A landscape with many valleys, sampled at points; each row gives a point and its height.
A ball rolls from a point to the lowest of its 2 nearest points, and stops where none of them is lower. Distance is the straight distance between rows; heights are no part of it.
J463 h=33.0: [110  87 103 186 203 105 139 178  57 152 109 105 142  92 186 114 123  85
 130  80 128  91  99 154 158 150 121  78 137 154 169 140 168 131 129 155
 108 183 136 121 141 155 147]
J726 h=33.8: [148 100 177 165 106  83  89 134  92  94 157 164 174 144 104 139 100 117
 113 143 140 127  96 132 113 174 120 145  99 100 106 108 157 129  98  87
 157 117 114 132 138 153 150]
J114 h=31.3: [181 107 123  80 176 103  72 157 147  75 165 122 167 142 118  96 119 131
 124 150 139 116 109  99 145 182 128 131 153 111 136 108 126 174 136 131
 168 127 165 151 161 147 110]
J301 h=27.1: [ 92 194 111 102 114  89 148 146 165 159 107 127 156 153 133  83 135 103
 107 138 123 110 138 139  97 113 152  78 153 136 140 166  91 112  92 169
 136 135  85 109 105 139 180]
J404 h=6.3: [168 156 119 113 103 103 131  86 171 105 113 108  85 108 114 125  92 117
 104 147  92 121 160 163  86 112 118  99  99 111 138 212 131 197 154 113
 130 136 167 117 146  79 175]
J647 h=13.3: [128  76 165  74  84 110  75 183 158  96 132 139 141 162 106  55 133 135
 112 113 128 105 152  93 103  74 126 142 161 113 123 158 133 120 154 100
 136 112 128  76 167 116 119]
J496 h=35.1: [126 139 107 179 177 120 148 129  66 148  96 102  96 100 175 126 127 122
 119  96 112 112 153 164 138 155 129 111 117 126 169 122 153 162 118 148
 135 165 172 123 132 131 140]
J746 h=10.9: [125  42 149 110 119 124  82 140 147 133 108 138 121 155 128  54 123 129
 140  99 133 117 180  88  96  99 141 155 157 119 137 167 111 103 141 159
 119 135 160 124 135 118  98]
J928 h=19.1: [112 106 165 135 127 164 131 133 133 124 144  98 123 113 143 144 163 117
 126  76  82 120 138 132 120  47 100 123 105 181 120 136 124  75 155  89
 101 146 125 123 182  93 109]
J620 h=36.8: [158 111 113 167 129 140  96  97  99 178  89 146  79  97 172 133 110  89
 137  86 112 144 167 157 135 107 114 113 130 117 143 132 128 135 116 108
 162 191 187 130 122 135 144]
J685 h=24.1: [ 70 146 163 101 157  65 161 174  90 104 170 130 191 137  98  98 137 117
 115 152 132 112 109 124 140 133 120 153 131 150  90  82 165  89 110 118
 155  79  65 139 143 140 141]
J621 h=10.4: [124 202 145 129 132 115 188 125 117 162 148 171  94 152 117 110 143 157
 111 113 153 124 139 131  80  50 162 130 142 164  86 122 123 101 119 127
  86 141 139 129  91 122 132]
J817 h=28.1: [130 164 161 126 146  69 122 140  97 172  92 140 165 138 188 143 147  87
 147  88 124  94 139 153 121 152 119  60 130 140 130 105 143 138 120  76
 154 134 116 116 171 161 119]
J860 h=22.7: [ 71  92 168 152 156 134 199 128 122 126 133  84 150 128  95 179 148 160
 155 139 107 121 116 122 146 163 114 184  75 158 108 102 151  98 169 154
  92  89 112 124 127 123  91]
J123 h=28.5: [138 117  85  79  96 148 157 138 175 136  85 128  81 106  97 164 120 151
 133 168 105 146 132 113 142 128 117 152  92  82 140 173 132 130 155 141
 169 116 136  80  94 125 141]
J877 h=11.3: [203 108 111  94  64 149  91 110 161  72 152 145 140 132  85 193 110 132
 131 191 127 125  64 115 125 167 111 125  94  80  95 152 137 174 149  66
 132  81  96 129 136 110 130]
J810 h=23.4: [172 145  86  63 122 147  98 110 174  71 123  92  56 128 108 102 120 151
 120 129 128 150 176 132 146 134 144 132 125 119 181 164 135 203 175 148
 144 133 182  74 132 100 151]
J481 h=25.3: [115 136 130  69 168 141 112 167 115 109 142 138 141 152 150 120 168 169
 140 134 162 146 139  94 155 150 120 130 172 128 143  39 109 109 122 101
 188 110  95 124 159 151  47]
J893 h=52.6: [114 150 144 132 128 150  86 134  73 125 104 137  96 125 146 163 161 114
 158  91 129 159 132 148 183 117 130  98 153 135 134  68 114 119 138  78
 142 119 105 108 143 168  93]
J65 h=37.1: [ 95 117 116 169 155 151 165 142  48 196 125 145 124 119 187 127 158 124
 121 105 161  92 115 140 114  80 118  85 157 145 116 101 131  96 115 135
 122 158  72 160 129  95 132]
J202 h=54.3: [ 84 164 146 164 167 111 136 169  95  84 133 112 185 143 139 132 166 118
 173  84 123 143 134 131 152 174 143  95 188 170 133  81 114 117 155 149
  62 100  62 152 150 183  54]
J464 h=28.6: [ 94 170 147 178 115 116 111  91  64 139 114 127 143 154 139 109 152 121
 138 102 160 109 164 166 104 160 178  77 173 110 127 105 110 169 106 151
  91 112  84 173 125 116 164]
J109 h=45.3: [155 127 116 158  69 160  75 138 125 152  92 123 130 155 132 142 165 121
 104 123 135 100 128 155 112 120 139  74 128  79 117 115  98 138 115 110
 158 129  54  97 142 113 167]
J110 h=8.0: [179 127 139 129 132 132  59 132 146 121 146 124 141 141 155  98 150 119
 104  98 135 157 147 128 126 131 133 142 117 132 148  98 124 102  94  94
 198 190 160  91 155 149 129]
J296 h=43.3: [107 146  69 104 165 166 133 132 131 100 152 108 114 125 136  62 141 122
 103 122 123 166 143 103 130  80 143 124 191 159 146 146  90  96 109 197
 101 164 111 173 110 106 134]
J616 h=25.5: [176 115  91 144 127 172  97 112 151  65 138  94  82 110 157 129 131 171
  86 126 136 167 142 145 164 135 117 171  60 129 190 101 137 144 130 125
 185 174 191  45 142 110 141]
J908 h=22.1: [ 95 141 155 152 118 172 145  79  77 173 172 141 100  94 121 167 122 139
 141 132 137 116 111 148 136  63 114 130 142 124  84 117 124 125 133 118
 138 129 106 227 126  70 143]
J177 h=11.0: [120 155 135 199 151 127 171 107 114 184 141 120 173  90 147 179 133 114
 137 114 132 131  91 141 137 182 126 134  93 134 128 102 173 111  91 113
 124 157 147 146 102 147 139]
J532 h=17.1: [142  84 144 145 152  63 140 138 131 183 117 179 155 115 145 131  78  61
 136 104 109  96 107 127  95  96  94  84 129 164 109 179 147 109 122  99
  93 154 127 148 148 173 134]
J983 h=29.7: [118 134 106  79 199 163 109 152  96 120 137 115 101  91 173 131 155 132
 125 114 108 164 131 110 171 106  95 106 164 144 154  90 124  93 132  96
 190 146 115 148 179 113  71]
J611 h=18.2: [148 128 148  93 110  96  64 101 136  88 172 142 105 155 122 127 105 124
 160 130 156 148 207 134 136 149 116 106 110 121 174 129 131 157 159  54
 159 117 191  63 143 138 140]
J399 h=64.6: [131 152 116 131 133 125  45 144  95  96 117 147 113 153 129  94 139 128
 136  91 141 162 178 132 132 133 162  97 214 117 146  96  92 163 134 139
 104 131 116 155 145 172  89]
J613 h=58.1: [ 68 156 147 149 114  98 186 117 103 100 159  95 115  81  94 174  98 157
 140 136  69 139 146 172 162 110 111 175  23 148 141 144 177 126 157 102
 128 109 162 120 102 105 175]
J662 h=25.4: [124  55 147 104 126 107 171 185 153 136  86 174 126 146  99 171 110 158
 162 151 127  85 100  84 115 124  91 145 136 112  91 160 143 116 192 119
 119  84 107 101 138 138  75]
J889 h=50.2: [ 55 106 139 127 134 121 144 145 131 105 102 124 129 149  98 115 130 118
 162 136 118 117 131 117 133 136 131 119 163 151 122 157  63 103 148 206
  73  79  81 143 117 120 118]
J871 h=16.3: [155 214  74 103 173 160 155 118 156 139 144 144 103 108 121 127 129 161
 109 146 152 185 103 134 171 121 151 163 150 139 120  58 141 108  79 131
 157 138 161 149  89 149 124]
J412 h=37.8: [111  95  64 141  67 126 144 161 119 144 118  96 155 126 159 103 154 131
  59 197 114 104  92 146  68 156 133 124  99  83 138 150 154 140  97 144
 177 133  71  96 134  99 145]
J170 h=26.9: [109  95 146  63  66 119 144 162 178 113 100 162 108 144  78 150 119 164
 153 169 127 137 118  83 135 121 120 169 109  87 118 183 141 116 183 110
 141  69 117  69  98 120 110]
J175 h=32.3: [198  96 104 116 136 100  50 178 115  89 162 177 147 129 122 118  82 145
  74 176 149 109  66  97 120 162 121 126 136  74 126 130 148 180 111 124
 185 132 165 129 136 147 141]
J910 h=40.9: [ 73 136 120 144 162 120 162 145  95 157 135  92 190  96 189 114 163  91
 110 104 127  90 105 150 122 102 108  51 144 173 140 125 138  89 106 121
 117 144  37 150 165  86 154]
J541 h=32.4: [117  65 116  75 143 146 118 153 111 116 138 113 122  89 145 106 138 111
 118 173 114 126 119 107 155 114  78 127 146 104 126 132 129 102 141 106
 205 116 100 154 162  84 113]
J861 h=43.2: [134  88  84 142  76 158  81 166 151 167 100 128 174 159 133  98 133 106
 132 142 156  93 111 116 120 118 127  77 172  79 119 136  90 116  99 163
 137 125  52 131 102 124 150]
J956 h=19.8: [128 135 116 117 178 160 116 120 160 125 115 117 140 153 157 120 160 155
 142 114 155 176 124 124 168 162 145 162 158 148 151  40 126  94  94 127
 136 136 146 126 142 184  50]
J407 h=22.3: [111 106 167 193 146 134  89 128  64  83 161 100 137 143 117 106 152 124
 109  90 135 147 130 143 146 145 154 160 111 147 133  84 132 102 108 139
 106 137 138 125 141 138 150]
J140 h=15.9: [144 102 186 105 114 107 134 139 136 104 135 141 129 142 146 106 147 130
 114  98 120 108 162 114  76  62  96 137 114 147 113 146 149 103 150  57
 131 134 128  96 194  83 111]
J824 h=48.7: [120 192 137 129  73 176  81 103 117 137  99 119 116 164 146 151 187 132
 134  98 144 144 161 160 141 113 156  73 155 117 122  74  78 129 118  99
 142 113  42 107 150 128 131]
J402 h=16.2: [144 124 178  74 139 106 125 112 141 101 160 163  96 138 135 106 107 142
 161 112 152 161 180  85 134 112 107 153 138 142 152 147 159 127 172  53
 146 111 201 105 138 100  97]
J881 h=16.4: [ 93  64 175 116 133 114 153 116 135 120  67 139  82 134 137 145 115 146
 178  96 112 120 172 100 135 125 102 155 114 149 143 180 124 121 203 138
  91 101 181 104 143 106  84]
J286 h=15.0: [114 197 170  80 111  58 161 121 145 127 141 167 104 141 107  79 127 135
 106 130 125 133 163 129  69  57 152 134 137 148  99 178 124 114 127 104
 128 110 148 118 122  91 159]
J885 h=18.6: [126  68 147 166 143 151 182 120 131 102 101  98  97 156 131 122 150 194
 128 114 138 111 166 107 101 141 126 183  94 141 144 130 153 143 176 146
  78 123 178  98 141  91  77]
J188 h=34.7: [133  82 193 147 113  77  89 110 142 118 128 127 208 130 115 150 100  60
 167 111  98 126 130 144 130 192 107 125  98 126 127 134 148 125 121  80
 144 126 109 127 171 174 140]
J155 h=13.8: [105  94 189 113 125 122 137  96  80 104 168 140 110 138 129 141 141 169
 149 133 165 131 163 120 124 124 103 157 106 127 124  96 144 134 164  77
 158 100 135 119 155  87  95]
J130 h=23.2: [ 51 142  99 115 132  83 162 177 113 194 121 156 155 158 132  64 123 149
 103 137 153  93 142 117  77 111 150 111 167 122 132 132 115 120  95 195
 117 123 103 118  66 142 149]
J822 h=23.3: [164 108 130 190 109 204 127 138 124 130 123 105  95 120 125 191 160 138
  99 104 113 106  93 142 126  74 105 117  87 139 105 121 118 106 147  98
  88 150 108  97 153 106 135]
J427 h=25.8: [169 154 119 167 136 176 138 126 127  93 150 120 105 152 100 157 156 181
  89 132 160 137  85 134 156 125 161 185  97 136 111  60 130 125 105 138
  92 117 151 103 109 141 134]
J631 h=10.6: [133 105 132 112  50  69  82 134 140  94 162 131 181 155  78  63  99 123
  85 183 135 118 118 129  78 147 165 165 127  95 105 163 146 180 110 128
 117  85 137 134 120 140 162]
J785 h=40.1: [ 82 121  89  92 141 180 123 108  95  93 132 106  79 107 132  97 153 156
 128 154 123 178 158 116 165 110 140 153 172 120 145 115 106 120 132 171
 147 107  98 177 121  80 112]
J702 h=21.9: [ 72  70 172 108 134  71 146 131 146 128 115 136 179 117 132 105  99  57
 153 136 123  85 121 100 116 104  77 109 151 176  94 149 102  92 132 138
 101  78  48 162 181 123 115]
J655 h=36.9: [167  99 157 164 150 139  75  96 139 128 149 120 189 132 125 109 108  61
 165  95 138 131 117 118 138 174 136 101 167 136 122 122 102 123 104 140
  83 155 128 202 138 156 136]
J187 h=25.0: [ 89 110 177 114 144 102 120 131 103 134 109 128 175 134 163 127 151  88
 169 103 123 100 149 130 123 149 105  91 158 142 122  93 113 110 132 110
 142 101  61 153 189 125 103]
J833 h=20.7: [165 183  97  90 111 104  93 118 149 114 131 134  63 137 126 118 100 147
 128 122 139 150 208 161 126 125 136 107 102 118 180 135 133 192 151  98
 173 158 204  41 114 147 159]
J610 h=33.9: [130 131 144 127  85  96 123 142 191 143 106  98 209 153 128 135 154  84
 117 129  91 108 118 143  93 165 136  98  90 125 137 152 128 111 104 106
 151 144  63  69 159 163 148]
J125 h=5.3: [118 133 149 146 124 117 161 117 136 184 132 177 131 150 116 113 123 119
 140 107 155 141 131 111 103 103 154 157 130 148  98 123 118  65 101 144
  83 139 146 129  60 170 126]
J361 h=21.2: [132 106  84 109 164 164 111 143 130  68 119  89  66 137 148 125 148 204
 110 131 149 144 157 120 168 155 120 159 104 123 197  80 136 161 157 127
 165 120 181  58 151 116  79]
J167 h=14.8: [ 95 153  91  74 151  89 163 195 140 158 127 107 187 137 146  89 156 151
  87 186 125  95 112 112 112 171 121 119 138 107 139 103 146 137 109 146
 203 121  99 114 128 137 111]
J904 h=13.1: [183 162 160  82 105 117 116 130 170  90 146 143 122 132  75 157 113 117
 134 145 114 125 106 126 139 110 112  99 117 115 100 156 130 154 151  55
 127  95 128 118 147 134 153]
J122 h=14.5: [123 132 124 167 153 154 153  77 165 182  95 107 155 116 159 149 135 114
 166 105 148 157 122 134 165 197 149 152 131 134 149  75 138 109  86 149
 114 146 166 142 101 175  98]
J260 h=18.7: [111 122 121 107 130 131 121 155 121  95 124 106 132 136  74 135 144 141
 147 153 116 148 116 130 180 164 150 152 116  99 129 104 121 134 139 134
 154  87 108  99 108 149 154]
J91 h=13.9: [ 88  73 128 127 140 134 117 131 122 107  77 110  71 138 126  97 132 134
 155  90 107 145 189 122 136 123 149 157 143 144 166 159 104 121 159 187
  98 133 164 100 136 148 101]
J899 h=15.6: [116 148 157  73 129 104 130 150 112 106 126 156  97 144  75 156 121 142
 172 143 131 126 131 125 160 120 126 110 141 116 103 119 113 142 173  86
 130  58 114 110 120 152 126]
J991 h=26.3: [169 129  75  37 107 176  86 128 205  73 132  79 104 132 117  81 155 140
 117 153 121 164 133 106 164 118 154 169 140 132 150 152 110 146 162 163
 157 138 146  97 132 103 132]
J523 h=37.3: [132 133  87  73  99 162 134  80 115 129 161 116 118 128 146  97 153 154
 118 202 164 152 131 118 127 132 132 162 148  96 108 105 108 146 127 152
 182  95 108 190  98  57 124]
J825 h=24.5: [151 105  90 154 161 180 162 119 113 161 140 133  79  78 130 146 110 138
 107 140 120 112 101 116 116  76 104 118 142 121 107 145 133 124 134 146
 104 157 149 195 112  68 130]
J410 h=65.8: [143 136 117 152 118 120  26 178  94 117 128 153 160 160 116  92 122 113
 129  95 156 107 122 138 146 146 165  78 206  95 126  91  91 157  97 143
 134 129 107 135 131 166 158]
J728 h=12.1: [130 129 159 107 120 123 104 106 170 131 124 124 120 128 128 126 130 105
 161  97 102 193 166 142 175 126 138 167  98 153 151 116 134  88 117  95
 171 168 178  68 119 198 134]
J302 h=10.5: [225 161  95 120 121 158 131  94 203 150 107 160  85 117 119 138 104 138
 115 119 142 150 129 113 100 101 134 144 133 125 113 156 133 144 131 116
 115 164 200 122 111 117 121]
J592 h=17.5: [ 94 120 163 122  76  85 133  80 117 164 119 175  97 114 125 113 106  98
 124 137 108 133 159 147  78  50 127 127 121 130  97 200 115  96 115 119
 139 116 117 145 119  81 181]
J9 h=16.8: [122 161  90  92  78 141 132 128 184 157 135 131 174 186 115  91 143 174
 117 170 164 121 133  94  91 123 158 155 147 109 101 112  83 126  95 197
 119 100 118 131  54 122 118]
J695 h=6.4: [113 202 147 178 178 142 152 107 104 134 174  99 127  80 158 187 123 160
 119 117 135 149  78 155 180 163 120 150  82 155 146  53 165 130  98 103
 157 138 186 164 121 136 109]
J735 h=8.2: [196 183  91 142 133 148 159  95 158 149 113 132  60  75 130 171  95 146
 105 125 116 136 142 157  94  91 105 108  99 120 125 162 138 180 151 103
 128 166 195 126 126  65 141]
J607 h=19.4: [108 141  98 125 152 100 164 199 106 180 127 150 135 142 140 100 152 170
  84 138 135  99 130 122  93 115 139 134 130 114 132 102 150 115 101 137
 172 147 128  85 101 142 131]
J989 h=46.0: [ 88 181 116 115 157 142 147 108 152 110 151 113 109 103 104 103 105  98
 140 107 107 168 130 119 154 108 147 140 157 178 144 172  80  93 104 213
  54 158 144 174  83 145 149]
J51 h=23.5: [132 218 127 117 134  94 147 102 127 158  85 132  77 111 141 147 114  93
 154  90  96 142 155 162 143 125 149  98 122 143 136 144 116 156 131 138
 110 137 177 109 102 176 137]
J485 h=29.1: [170 152 121 102 154 161 149 175 119 114 142 167 111 171 100 131 140 186
 117 140 176  92  99  89 125  93 130 122 179 125  77  93 116 136 151 124
 101 110 118 148 126 123  93]
J609 h=58.8: [110 177 190 126 137  92 163 100 133 115 170 112 153 113  86 175 106 135
 148 125  95 129 123 148 134 133 116 147  71 158  98 128 160 129 148  81
 104  95 150 155 126 130 134]
J832 h=9.6: [188 111 100 114  61 159  82  84 177 114 141 135 170 137  85 173 121 115
 161 183 129 167  87 115 153 183 150 168  89  76  95 128 121 134 111 117
 141  90 101 150  84 142 141]
J512 h=33.2: [ 94 168 163 107 159 130 182 129  80 113 146 146 107 152 110 144 131 165
 155 129 146 100 127 123 126  86 127 115 175 154  80 113 112 132 170 148
  75  89  81 179 145 113  85]
J156 h=9.0: [146 125 160 138  60  67 110  95 107  51 169 123 137 137  95 100 101 130
  75 186 137 114 124 153  82 135 131 134 100 111 106 165 158 202 129  73
 125  80 126 134 158  92 171]
J151 h=35.7: [116 108 192 163 126  88 121  64 148 151 130 124 175 131 121 128 110  74
 166  96 108 139 147 134 104 175 136 135 106 143 122 151 121 115 119 134
  87 136 150 166 123 154 139]
J103 h=7.7: [141 139 151 166  96  78 134  76 111  95 156 149 123 100  94 141  64 116
 111 148  93 132 141 170  92 123 120 125  81 117 116 180 169 174 120  77
 112 134 176 156 129 104 180]
J807 h=23.9: [164  51 112 120 124 140 152 138 174 126 115 153 141 124  97 149  96 121
 144 164 120 112  80  76 101 146 104 137 134 103 103 188 136 118 152 139
  89 122 126 157 121 124  89]
J356 h=26.7: [174  75 131 207  87 189 115 144 100 111 145 154 108 151  95 166 146 162
  97 126 157 118  80 123 111  93 139 171  85 110  91 114 134  98 117 121
  76 141 110  97 101 130 146]
J783 h=36.0: [110  95 120 139  92  85 166 133 139 127 111 109 178 137 144 137 131 122
  86 173  99  91 107 137  49 173 113 121  77 121 129 154 173 144 118 107
 151 128  77  91 164 124 104]
J196 h=16.7: [115  78 136 119 124 125 109 156  94 109 135 157  91 148 130 126 126 193
 128 137 165 137 166 109 149 127 109 167 108 107 156  89 148 128 152  86
 179 116 177  61 117 132 105]
J684 h=54.9: [102 138 125 164 137 153  95  98  47 118 126 131  61 101 164 178 125 135
 150 120 155 168 138 166 201 153 118 118 121 116 169  55 141 155 131  95
 158 112 157 104 119 149 115]
J994 h=20.6: [154  83 129 159 142 150 170 113 157  85 144  76 154 133  94 159 140 164
 127 155 113 123  98 106 121 186 125 189  66 130 125 132 153 146 159 149
  69 111 155 127 132 106 100]
J190 h=22.0: [146 165  93 154 113 159 149 124 142 144 119 125 131 126  84 150 137 130
 130 136 135 150 105 140 172 154 172 163 111 102 123  99 130 125  87 165
 117 120 124 110  70 170 181]
J587 h=62.6: [121 203 140 119 129 143 104  92 112 109 143 142 142 146 141 116 145 122
 141 103 143 188 159 121 140 110 155 110 200 154 121  80  91 111  97 122
  98 127 100 197 130 154  95]
J653 h=20.0: [ 41 126 131  77 180  79 156 164  92 130 131 112 163 137 151  70 153 133
 128 142 115 132 160 111 125 149 130 142 160 145 142 105 145  91 124 155
 183 108  96 142 142 126 101]
J7 h=14.4: [205 136 139 121 132 111 155 147 178  79 138 140 118 133 113 121  91 140
  99 132 103 114 105 102  96 113 102 131 114 135 129 209 186 166 167  69
 104 152 182 107 164  89 120]
J11 h=29.3: [166 110  94  70 156 153 104 150 181  85 136 107 145 158 119  75 140 157
 128 144 140 121 127  70 134 146 149 159 172 135 135 134 112 153 157 169
 107 123 167 144 133 117  83]
J949 h=34.0: [ 71 121 109 137 175 121 168 135  43 182  87 144  96 115 175 138 133 143
 153 132 139  97 142 141 133 131 124  90 173 118 134 114 134 152 145 167
 145 114  91 177 131  98 113]
J686 h=15.5: [191  99 115 133 134  92 147 143 168 122 118 159 134 117 123 132  72 100
  93 144 105  81  95 118  59 109 101  80 124 142 117 216 159 164 128  81
 101 164 132 128 175 141 113]
J152 h=38.9: [128 146  93 145 128 156 103  83 131 191  64 129 107  92 164 129 114  83
 162 101 144 145 149 141 161 163 146  91 178 101 150 140 116 135  98 175
 149 155 137 158 100 140 154]
J329 h=34.1: [142  73  67 116 132 173 107 120 131 126 127  81 107  67 145 144 128 109
 119 176 100 152 106 130 175 165  97 138 106  81 160 141 136 140 130 138
 209 140 124 142 132  89 152]
J38 h=56.9: [ 81 151 118 166 140 150 159 122  68  96 144  91  77  70 135 181 100 152
 139 116 103 153 140 181 219 138 109 169  53 134 174  83 163 138 136 117
 142 119 186 105 105 139 141]
J262 h=7.8: [126  95 156 185 134 132 138 107  78 120 123 117 117 140 107 157 127 141
 136 138 130  96 127 151 121 162 126 126 113 110 109 116 127 172 151 141
  93 104 122 158 138 106 136]
J336 h=11.4: [120 210 115 112 210 138 169 115 126 133 160 113 134  98 125 145 114 150
 146 136 124 159 101 124 183 166 137 139 145 156 128  76 146 130 111 137
 114 123 165 200 110 155  92]
J477 h=12.8: [212 140  97 120  75 156 138 125 202 105 142 136 134 136 109 136 131 133
  90 143 113 132  90 106  66 101 138 138 104 120 107 192 146 135 135 101
  95 160 136 101 132  85 132]
J630 h=25.2: [106 126 116 192 137 131 107 123  53 132 139 121 109 154 148  72 154 149
  85  95 163 119 165 147  89 124 176 132 147 126 149  93 122 140  88 168
 105 150 132 134 114 118 150]
J606 h=10.7: [108 130 191 174 126 118 166 103  50 131 143 140 111 150 129 194 128 184
 145 130 150  98 127 158 127 133 101 147  71 135 103  93 151 160 172 100
 126 111 123 116 151 124 107]
J996 h=31.2: [ 75 118 139 156 117  84 147 104  77 189 101 144 140 158 149  98 128 140
 123 147 164  65 161 150  62 149 142  93 159  96 125 127 122 176 119 163
 136 105  84 166 126  95 140]
J995 h=33.1: [168  86 152 175 114  92  73 163  92  75 173 185 162 151 136 114  81 154
  61 136 146 130  92  94  81 146 132 166  85  99 126 123 167 115  93 118
 161 158 173  98 126 157 144]
J40 h=4.3: [177  79 122 149 125 141  90 144 156 101 144  91 151 143 121 105 141 107
 101 120 110 122 118 127 112 140 140 141 105 129 144 148 129 125 116 137
 126 184 135  96 147 144 154]
J678 h=35.4: [169 107  60 123 112 203  98  85 120 110 153  96 101  79 118 136 131 125
 104 180 127 149  91 132 161 129 121 158 123  94 115 127 116 158 128 154
 151 111 131 194 111  55 164]
J514 h=12.9: [135 118  68  97  58 120 110 132 155 139 148 117 177 146 114  89 135 154
 107 200 137 133 115 115  92 171 172 194 114  72 113 139 127 162 109 184
 135  95 137 142  67 128 137]
J851 h=17.4: [ 87 120 154 146 140 149  94 120 114 100 127  72 142 126 150 116 169 106
 140  74  91 182 160 156 178 144 154 153 109 166 174  93 136  86 113 115
 156 163 126  85 160 160 124]
J411 h=60.8: [148 206 158 104 131 149 115  43 185 125 158 108 155 130 127 141 139 116
 146 115 118 164 140 126 128 141 144 117 136 158 115 101  86 133 107 108
 105 122 141 189 135 117 115]
J474 h=30.2: [123 179  87 157 117 168 184 125 144 198  65 110  87  72 148 188 129  77
 144  80 110 129 101 160 182 104 140 113 114 146 149 128 127 116 116 178
  86 155 146  81  78 178 139]
J923 h=7.9: [181  57  99 111 100 152  76 155 196 135 143 129 147 149 123  59 124 116
 110 126 140 125 128  86  97  95 147 157 141 115 129 181 121  99 112 166
 114 186 147 116 102 137 123]
J659 h=30.5: [135 113  82 156 115 178 174 136 134 176  82 126  73  78 118 186 120 124
 127 124  97 132 124 143 148 100 117 142  92 100 134 149 136 112 125 158
 128 144 134  96  96 134 158]
J753 h=20.2: [102 176 143 129  81 113 121  72 126 168  94 130  90 114 134 146 133 102
 142 116 102 143 173 176 117 113 142  96 106 110 133 159 101 139 120 120
 153 113 117 118 113 109 190]
J665 h=19.3: [104  59 150 122 154  98 127 155 159 160  96 132 159 105 150 138 102  46
 162 101  86 104 100 119 144 108  86  83 134 181 136 188 106  80 144 146
  99 143  90 136 172 158 129]
J179 h=25.9: [176  85 128 155 111 133 130 191 117 109 144 176 131 165  72 142 117 161
 102 144 160  81  71 100  93 105 130 135 131 105  85 135 145 130 139 118
  71 122 119 110 114 140 131]
J437 h=22.2: [135  43 114 128 129 164 136 141 183 153  94 127 136 126 132 127 118  87
 141 130 118 100 100  91 115 110  89 100 138 129 125 185  76  76 144 164
  85 146  82 132 125 121 109]
J16 h=52.2: [ 50 143 147 134 147 106 147 152 121 111 118 146 184 170 143 114 137 106
 184  87 155 135 136 105 121 144 120  94 195 183 129 115  67  82 134 188
  58 104  57 150 108 166  79]
J938 h=38.5: [165 109  93 178 173 169 138  90 164 179 157 109 179  97 157 126 113  89
 136 104 158 131  87 113 125 172 118 100 135 142 143 127 116 125  95 153
  77 196 136 193  93 129 133]
J729 h=48.3: [ 55 172 116 110 159 135 169 128 143 132 118 115 122 110 127 144 107  97
 151 128 104 115  95 119 152 116  87  84 158 185 136 187  61  94 124 202
  60 112  88 186 104 110 133]
J503 h=9.9: [105 116 138  90 106  91 109 217 125 140 129 141 190 143 129 118 144 155
  95 170 137  73 100 117 114 143  98 105 139  90 116  79 134 148 112  99
 203  88  58  79 165 153 108]
J294 h=30.8: [ 99 186 161 115 111  61 135 143 157 163  93 129 172 153 130 123 141  79
 143  99  95 118 140 159 120 132 160  88 110 159 131 158 121 105 111 130
 124 131  96  70 129 188 176]
J664 h=21.3: [146 151  95 155 163 194 154 106 121 163 148 141  79  99 145 143 132 158
 112 126 156 154 104 130 146  79 130 156 154 145 109  76 131 100  98 131
 123 156 158 171 106 107 104]
J712 h=59.7: [138 214 157 111 155 132 149  91 181 120 171  94 118  95 111 157 119 136
 140  95  97 157 130 140 138 107 131 137  98 181 128 126 139 127 140  86
 105 137 206 161 136 117  97]
J999 h=41.1: [145 130  81 135  94 166 117 102 170 170  97 134 123 121 123 120 104  87
 133 148 133 132 118 114 127 124 127 104 149  95 119 177  81 106  95 194
 121 139  99 165  71 114 172]
J161 h=26.5: [127 185 112 143 111  93 185 124 137 199  60 122 119  99 170 179 125  91
 163  89  89 135 140 167 162 141 139 119  75 144 158 139 154 133 119 141
 141 159 171  57  94 194 152]
J776 h=19.5: [ 99 142 178 126 104 105 155  72  98 167 143 183 101 121 103 140  91 118
 143 152 143 105 128 132 101  74 122 120 156 118  67 169 110 129 131 137
 100 101 105 210 111  89 160]
J581 h=30.7: [141 126 134 147 187 107 118 190  86 128 125 126 152 104 162 138 122  94
 103 121 114  93  75 140 158 135  93  75 133 138 135 118 152 116 111  99
 169 147 106 124 179 146 144]

Two balls start at each pair of points below. Name the first point that both come to, or write none.
J726 and J609 | none
J65 and J187 | none
J410 and J587 | J861

For each start below, name the point where the ball stops.
J399 | J404
J655 | J262
J16 | J695
J659 | J404
J202 | J404

Call two points neighbours if one is among the 2 nearest of the other. Go from one point of each pair to the other, from neighbour to neighbour, staying as low as possible. Name the highest point that can't be avoided.
J832 and J40 | J356
J695 and J125 | J825
J404 and J503 | J130
